Each row is a point on a tangle of strands that fork, close into loops and nearly touch. The rows are in no order.
In the rows, 128 means zero.
Two points are linked if the straight distance between their rows is under 124. Some points are linked to none.
kalen: [106 130 125 130 101 183 166 166 166 71 189 173 103 147 142 138 148 139 207 76 150 119 133 82 150 181 81 102 161 100 157]
bira: [102 129 122 145 128 140 86 145 115 88 154 137 127 107 120 83 193 129 151 114 138 96 104 94 130 151 132 151 145 133 150]
zofu: [115 104 124 105 105 88 90 108 139 208 81 117 139 181 135 150 88 128 81 160 154 130 131 154 88 153 146 122 91 123 90]
gom: [138 115 125 162 159 116 70 133 91 125 127 81 156 93 104 108 186 101 76 147 110 92 123 79 138 100 150 135 150 126 159]
muz: [81 143 102 89 102 149 150 75 162 156 138 166 124 142 125 132 121 151 152 108 186 126 78 133 117 215 123 176 109 191 118]
Doz: [154 156 123 139 141 162 181 150 92 50 164 152 122 65 112 72 171 144 185 101 119 141 104 141 147 107 116 157 139 160 137]
Zozo: [93 131 110 131 161 128 176 71 129 122 117 146 141 105 138 112 63 151 137 115 175 119 92 164 140 134 122 173 134 215 110]
Roni: [86 107 130 152 148 129 89 126 124 121 148 113 163 133 114 79 164 142 134 112 159 72 101 102 135 184 145 173 168 172 140]
Nakin: [93 108 133 121 96 122 109 151 158 167 127 131 142 188 120 121 123 151 146 109 146 130 132 143 113 198 142 134 120 112 100]
Vifi: [96 115 145 150 122 138 171 150 157 114 144 154 126 163 140 98 65 172 193 99 158 130 123 167 123 173 127 147 131 149 87]
nal: [154 150 150 124 112 117 146 141 124 144 105 130 107 122 122 129 104 129 126 140 90 177 143 168 104 95 153 119 88 109 103]
ses: [140 156 118 129 141 162 230 113 152 107 143 152 153 116 115 124 103 161 179 85 136 159 116 166 167 155 126 162 136 177 113]
dabe: [224 141 173 111 135 149 156 167 128 160 142 87 174 139 93 164 157 111 113 118 48 193 176 140 148 139 147 104 129 87 140]
vuvun: [122 162 96 64 89 134 174 74 156 158 110 169 95 143 136 178 109 138 133 133 142 177 122 151 127 146 114 118 81 130 108]
vomur: [84 131 92 108 132 116 103 74 121 129 93 175 74 115 175 129 113 118 111 158 175 93 103 118 94 105 103 122 109 142 139]
dela: [94 137 114 107 87 146 125 124 162 148 146 151 130 158 116 114 157 154 159 95 162 132 97 124 116 225 136 167 120 149 118]
zato: [91 127 83 94 122 145 102 67 156 151 131 140 125 140 140 165 172 119 105 132 165 96 107 78 138 174 108 134 126 146 155]
Feb: [87 90 147 171 113 130 87 189 124 73 163 139 109 145 159 73 114 134 184 119 142 85 133 118 117 132 112 109 160 99 123]
lik: [134 157 131 117 92 118 148 133 125 150 111 155 127 127 112 79 139 157 155 115 128 171 93 195 106 157 167 183 85 155 91]
funul: [171 127 131 153 166 130 121 122 106 144 136 65 188 94 89 136 173 105 65 137 90 119 130 94 160 102 155 143 153 146 157]
libe: [107 113 132 162 168 109 133 114 103 110 111 124 126 98 140 99 72 137 115 144 144 104 115 146 109 74 127 145 133 164 110]
nog: [112 113 128 143 134 117 83 139 125 115 121 125 107 133 152 152 121 100 110 149 122 94 149 91 130 89 112 80 139 82 142]
gogom: [127 93 157 202 175 99 80 179 81 105 130 83 140 106 130 79 90 118 110 150 114 82 137 110 112 59 139 123 161 123 131]
gumog: [169 150 146 143 167 147 191 126 103 52 137 126 99 63 138 143 84 117 140 142 82 151 159 128 154 27 101 105 148 136 150]
gosur: [136 114 97 119 176 130 116 50 138 163 120 96 173 124 125 181 139 101 50 151 156 86 132 82 158 124 120 119 153 159 163]
Negu: [110 148 101 105 123 103 120 71 101 125 82 175 67 85 159 121 104 116 107 172 155 124 102 142 90 66 115 131 93 146 129]
Nov: [98 131 111 122 102 165 129 139 160 94 172 151 105 147 133 145 173 127 170 98 142 106 131 69 155 175 94 103 150 102 164]
mifi: [103 91 146 186 165 102 106 145 97 86 121 115 124 110 151 88 64 131 135 148 136 81 132 134 109 62 122 125 153 137 108]
Nivag: [113 104 142 113 82 100 100 153 148 195 105 121 140 197 119 130 107 149 124 127 132 148 140 168 101 187 158 128 93 98 76]
zopid: [70 126 105 127 111 117 79 118 121 108 111 175 57 132 180 113 119 116 150 156 161 83 106 108 85 118 99 113 116 111 137]
vok: [138 98 179 191 162 96 96 196 102 139 124 77 153 138 121 89 85 126 118 140 102 118 145 145 110 89 163 123 143 108 115]
zuru: [106 174 94 76 89 152 181 77 155 111 123 195 58 117 147 165 124 139 157 128 144 163 111 133 130 129 98 120 88 132 128]
duziv: [68 101 128 149 102 119 63 158 126 99 139 152 84 151 167 84 134 129 170 134 151 76 117 109 102 149 117 116 138 99 130]
gifi: [112 112 119 148 135 105 38 138 98 138 118 98 135 108 118 103 194 101 83 153 124 88 114 86 112 111 149 128 132 111 153]
gav: [117 171 97 81 91 136 156 82 134 89 111 194 43 100 158 163 131 121 147 144 121 159 120 129 119 87 92 104 88 116 138]
kam: [131 121 152 136 101 163 171 191 156 65 182 165 104 148 143 110 124 153 214 81 134 142 138 129 140 155 95 104 148 99 128]
loto: [175 131 144 134 106 118 68 173 92 156 128 90 167 111 82 90 221 111 102 128 93 154 113 137 111 135 178 149 113 102 137]
medaf: [125 149 110 103 100 99 80 113 115 141 82 145 51 122 163 167 119 97 100 176 117 135 144 116 85 66 111 83 91 77 136]
vak: [100 100 129 153 156 122 115 126 139 118 127 119 127 141 147 146 107 118 116 136 142 82 152 93 147 112 108 96 159 108 139]
Doda: [154 161 123 132 142 163 210 132 125 77 155 160 136 89 110 87 145 158 192 86 126 151 100 162 154 133 127 170 135 175 122]
Fufad: [146 152 104 68 74 131 100 118 145 149 124 129 104 156 126 199 192 103 96 137 95 152 158 102 133 142 116 91 104 74 149]
Fur: [208 132 158 117 143 156 149 163 131 135 159 81 180 127 94 166 186 104 104 106 70 164 172 107 175 137 132 98 155 97 162]
satuf: [152 149 133 122 123 115 176 109 124 169 105 127 158 109 106 102 106 147 133 123 118 173 94 207 127 135 172 183 97 175 91]
veki: [143 145 109 67 89 119 152 83 155 181 100 131 120 162 124 191 114 130 105 141 125 178 142 157 123 150 126 115 85 112 103]
roset: [106 83 119 152 183 132 136 109 154 139 135 102 164 161 141 173 90 124 102 123 152 76 165 92 169 136 108 95 175 125 139]
dok: [95 129 86 111 116 152 87 105 160 125 152 140 117 147 139 162 205 111 125 120 148 77 116 45 152 178 97 115 144 110 173]
peto: [139 160 105 68 48 114 92 127 134 160 110 147 83 153 127 170 185 116 114 137 99 168 140 131 103 136 124 110 82 72 124]
vekos: [78 131 130 144 120 169 145 145 154 82 183 161 111 126 130 85 124 158 209 87 174 98 97 110 113 204 109 167 155 159 128]
nesop: [115 95 99 132 192 137 141 68 158 142 133 97 180 148 134 186 115 114 79 128 162 80 145 79 179 149 108 106 166 152 155]
nem: [106 125 121 139 113 105 30 149 97 119 110 125 91 112 149 121 167 91 104 164 115 99 127 83 97 83 126 89 124 71 157]
vagu: [157 128 112 132 161 127 125 80 127 162 121 68 192 109 97 163 156 100 47 145 114 112 125 91 155 112 142 141 146 160 150]
boz: [164 111 153 144 158 137 188 154 146 140 146 96 188 155 103 152 95 138 140 98 100 147 168 154 173 148 134 123 157 120 114]
Borib: [122 114 150 152 124 158 194 173 153 74 171 158 121 151 142 93 77 166 213 82 141 136 137 159 137 145 105 132 141 130 101]
ziba: [156 108 154 178 180 148 171 181 118 59 173 110 169 119 120 96 111 149 174 88 123 103 142 126 176 109 109 136 196 147 139]
lof: [131 162 123 83 91 122 128 110 127 119 99 167 43 117 156 178 108 113 124 154 103 170 155 134 104 75 103 82 83 79 123]
rol: [77 137 102 102 136 138 165 63 151 164 126 154 140 130 135 131 83 154 137 110 190 130 73 158 126 192 131 176 118 219 113]
pum: [135 154 118 90 49 106 88 143 123 168 105 145 98 147 119 123 182 133 123 131 109 169 119 158 90 148 151 138 71 91 114]
kotob: [141 147 125 132 122 134 112 139 97 98 134 139 129 89 104 100 190 117 128 121 113 137 113 121 135 109 140 139 124 123 144]
beb: [164 162 127 118 120 146 134 155 88 83 149 147 123 68 99 77 216 125 160 112 109 160 103 136 131 115 131 143 120 127 150]
gova: [127 132 117 115 121 89 74 108 109 177 76 120 88 129 148 149 109 100 64 181 130 122 130 119 78 84 136 103 98 101 126]
ramo: [147 152 126 142 159 130 184 98 106 74 117 135 93 67 142 131 73 128 130 150 106 145 137 139 136 32 105 122 128 150 130]
narap: [127 149 107 121 150 114 155 70 102 100 90 160 67 69 159 131 73 120 115 170 141 131 117 136 105 34 108 118 104 152 131]
manuz: [169 162 122 76 90 148 112 129 128 125 138 125 114 121 105 184 222 101 107 123 82 165 156 90 150 125 118 94 112 79 167]
boze: [171 114 156 173 190 145 188 164 133 97 158 95 194 122 103 124 106 142 155 87 109 123 151 138 187 120 133 143 184 145 132]
noz: [155 119 167 143 132 132 152 186 139 123 147 122 154 159 118 121 114 138 161 100 110 149 158 153 150 142 137 114 144 93 115]
mepab: [89 103 129 141 168 110 96 90 121 149 116 112 171 120 123 92 115 138 100 131 168 81 95 134 125 159 146 182 150 199 117]
zuva: [186 157 146 136 171 167 223 131 124 61 150 133 135 75 123 142 112 132 165 110 81 163 153 144 178 75 103 130 154 151 146]
Siz: [146 96 149 133 124 103 80 146 130 194 115 65 158 175 116 161 117 106 65 155 101 132 166 109 107 131 156 94 127 80 120]
rar: [121 89 128 127 137 92 93 101 134 213 90 92 179 168 120 142 80 129 66 155 157 120 123 152 104 159 158 138 111 156 97]
neza: [151 99 171 184 155 134 133 213 98 52 173 115 146 113 128 58 122 133 182 108 115 112 138 145 139 88 119 127 172 120 124]
tofa: [117 143 128 124 121 145 202 123 163 143 136 151 142 151 119 123 88 168 178 92 147 159 111 173 143 185 134 159 118 162 98]
Loko: [154 102 162 155 132 96 100 169 119 182 109 74 157 158 112 128 99 119 90 144 96 141 154 135 112 119 166 113 126 94 111]
sop: [146 112 120 118 126 99 63 116 123 199 93 80 127 158 138 177 128 94 46 174 115 116 155 88 93 108 140 91 116 89 141]
dasu: [171 140 127 100 112 154 122 141 136 127 156 104 166 127 96 164 234 107 104 104 95 143 145 87 176 159 125 111 146 102 169]
gen: [131 145 133 110 73 104 96 143 110 167 103 140 120 129 109 90 173 135 126 132 122 167 94 180 86 151 170 174 73 130 93]
dukas: [94 114 119 163 181 118 157 90 104 86 116 139 130 90 153 82 53 147 142 131 173 85 104 148 126 88 116 170 151 209 110]
Vuv: [125 132 145 141 132 107 128 133 116 135 100 124 116 118 130 107 92 130 115 148 120 142 123 157 107 90 146 138 105 126 105]
bobe: [94 91 133 131 155 95 85 89 126 193 103 97 189 143 118 109 111 133 71 147 173 93 94 144 112 172 160 176 136 198 109]
pive: [189 156 154 119 125 133 152 144 119 148 122 98 132 113 105 152 138 113 105 140 65 182 158 146 132 100 153 113 111 103 137]
kan: [138 95 174 168 133 124 123 215 123 88 162 121 142 151 132 88 103 140 171 109 118 118 147 144 138 125 125 103 162 90 120]
suv: [144 122 113 71 99 118 137 92 156 194 95 124 113 182 134 210 90 121 92 155 118 167 170 135 116 146 119 81 89 87 107]

A fork is a point with three links, a tip a point with one. Leave the first point through the second and follow the links. Name the first fork or tip that comes.
zuru, gav | libe
mifi, gogom | suv
neza, ziba | kan
Vuv, nal | satuf
Doda, ses | zato
vomur, Negu | zuva

How many points has the smallest loop of links through each point below? Write none if it is on no loop.
noz | 6
funul | 10
nal | none

Name the points in between on the shortest way along the links from the first point to the second, in order.
dok, ses | Nov, kalen, kam, Borib, Vifi, tofa
Vuv, Nakin | libe, dukas, Zozo, rol, muz, dela
kan, gumog | Feb, duziv, zopid, vomur, Negu, narap, ramo
lik, mifi | gen, pum, peto, Fufad, manuz, dasu, Fur, dabe, pive, nal, Vuv, libe
Doda, mepab | Doz, beb, kotob, bira, Roni
libe, gav | mifi, gogom, vok, Loko, Siz, sop, gova, medaf, lof
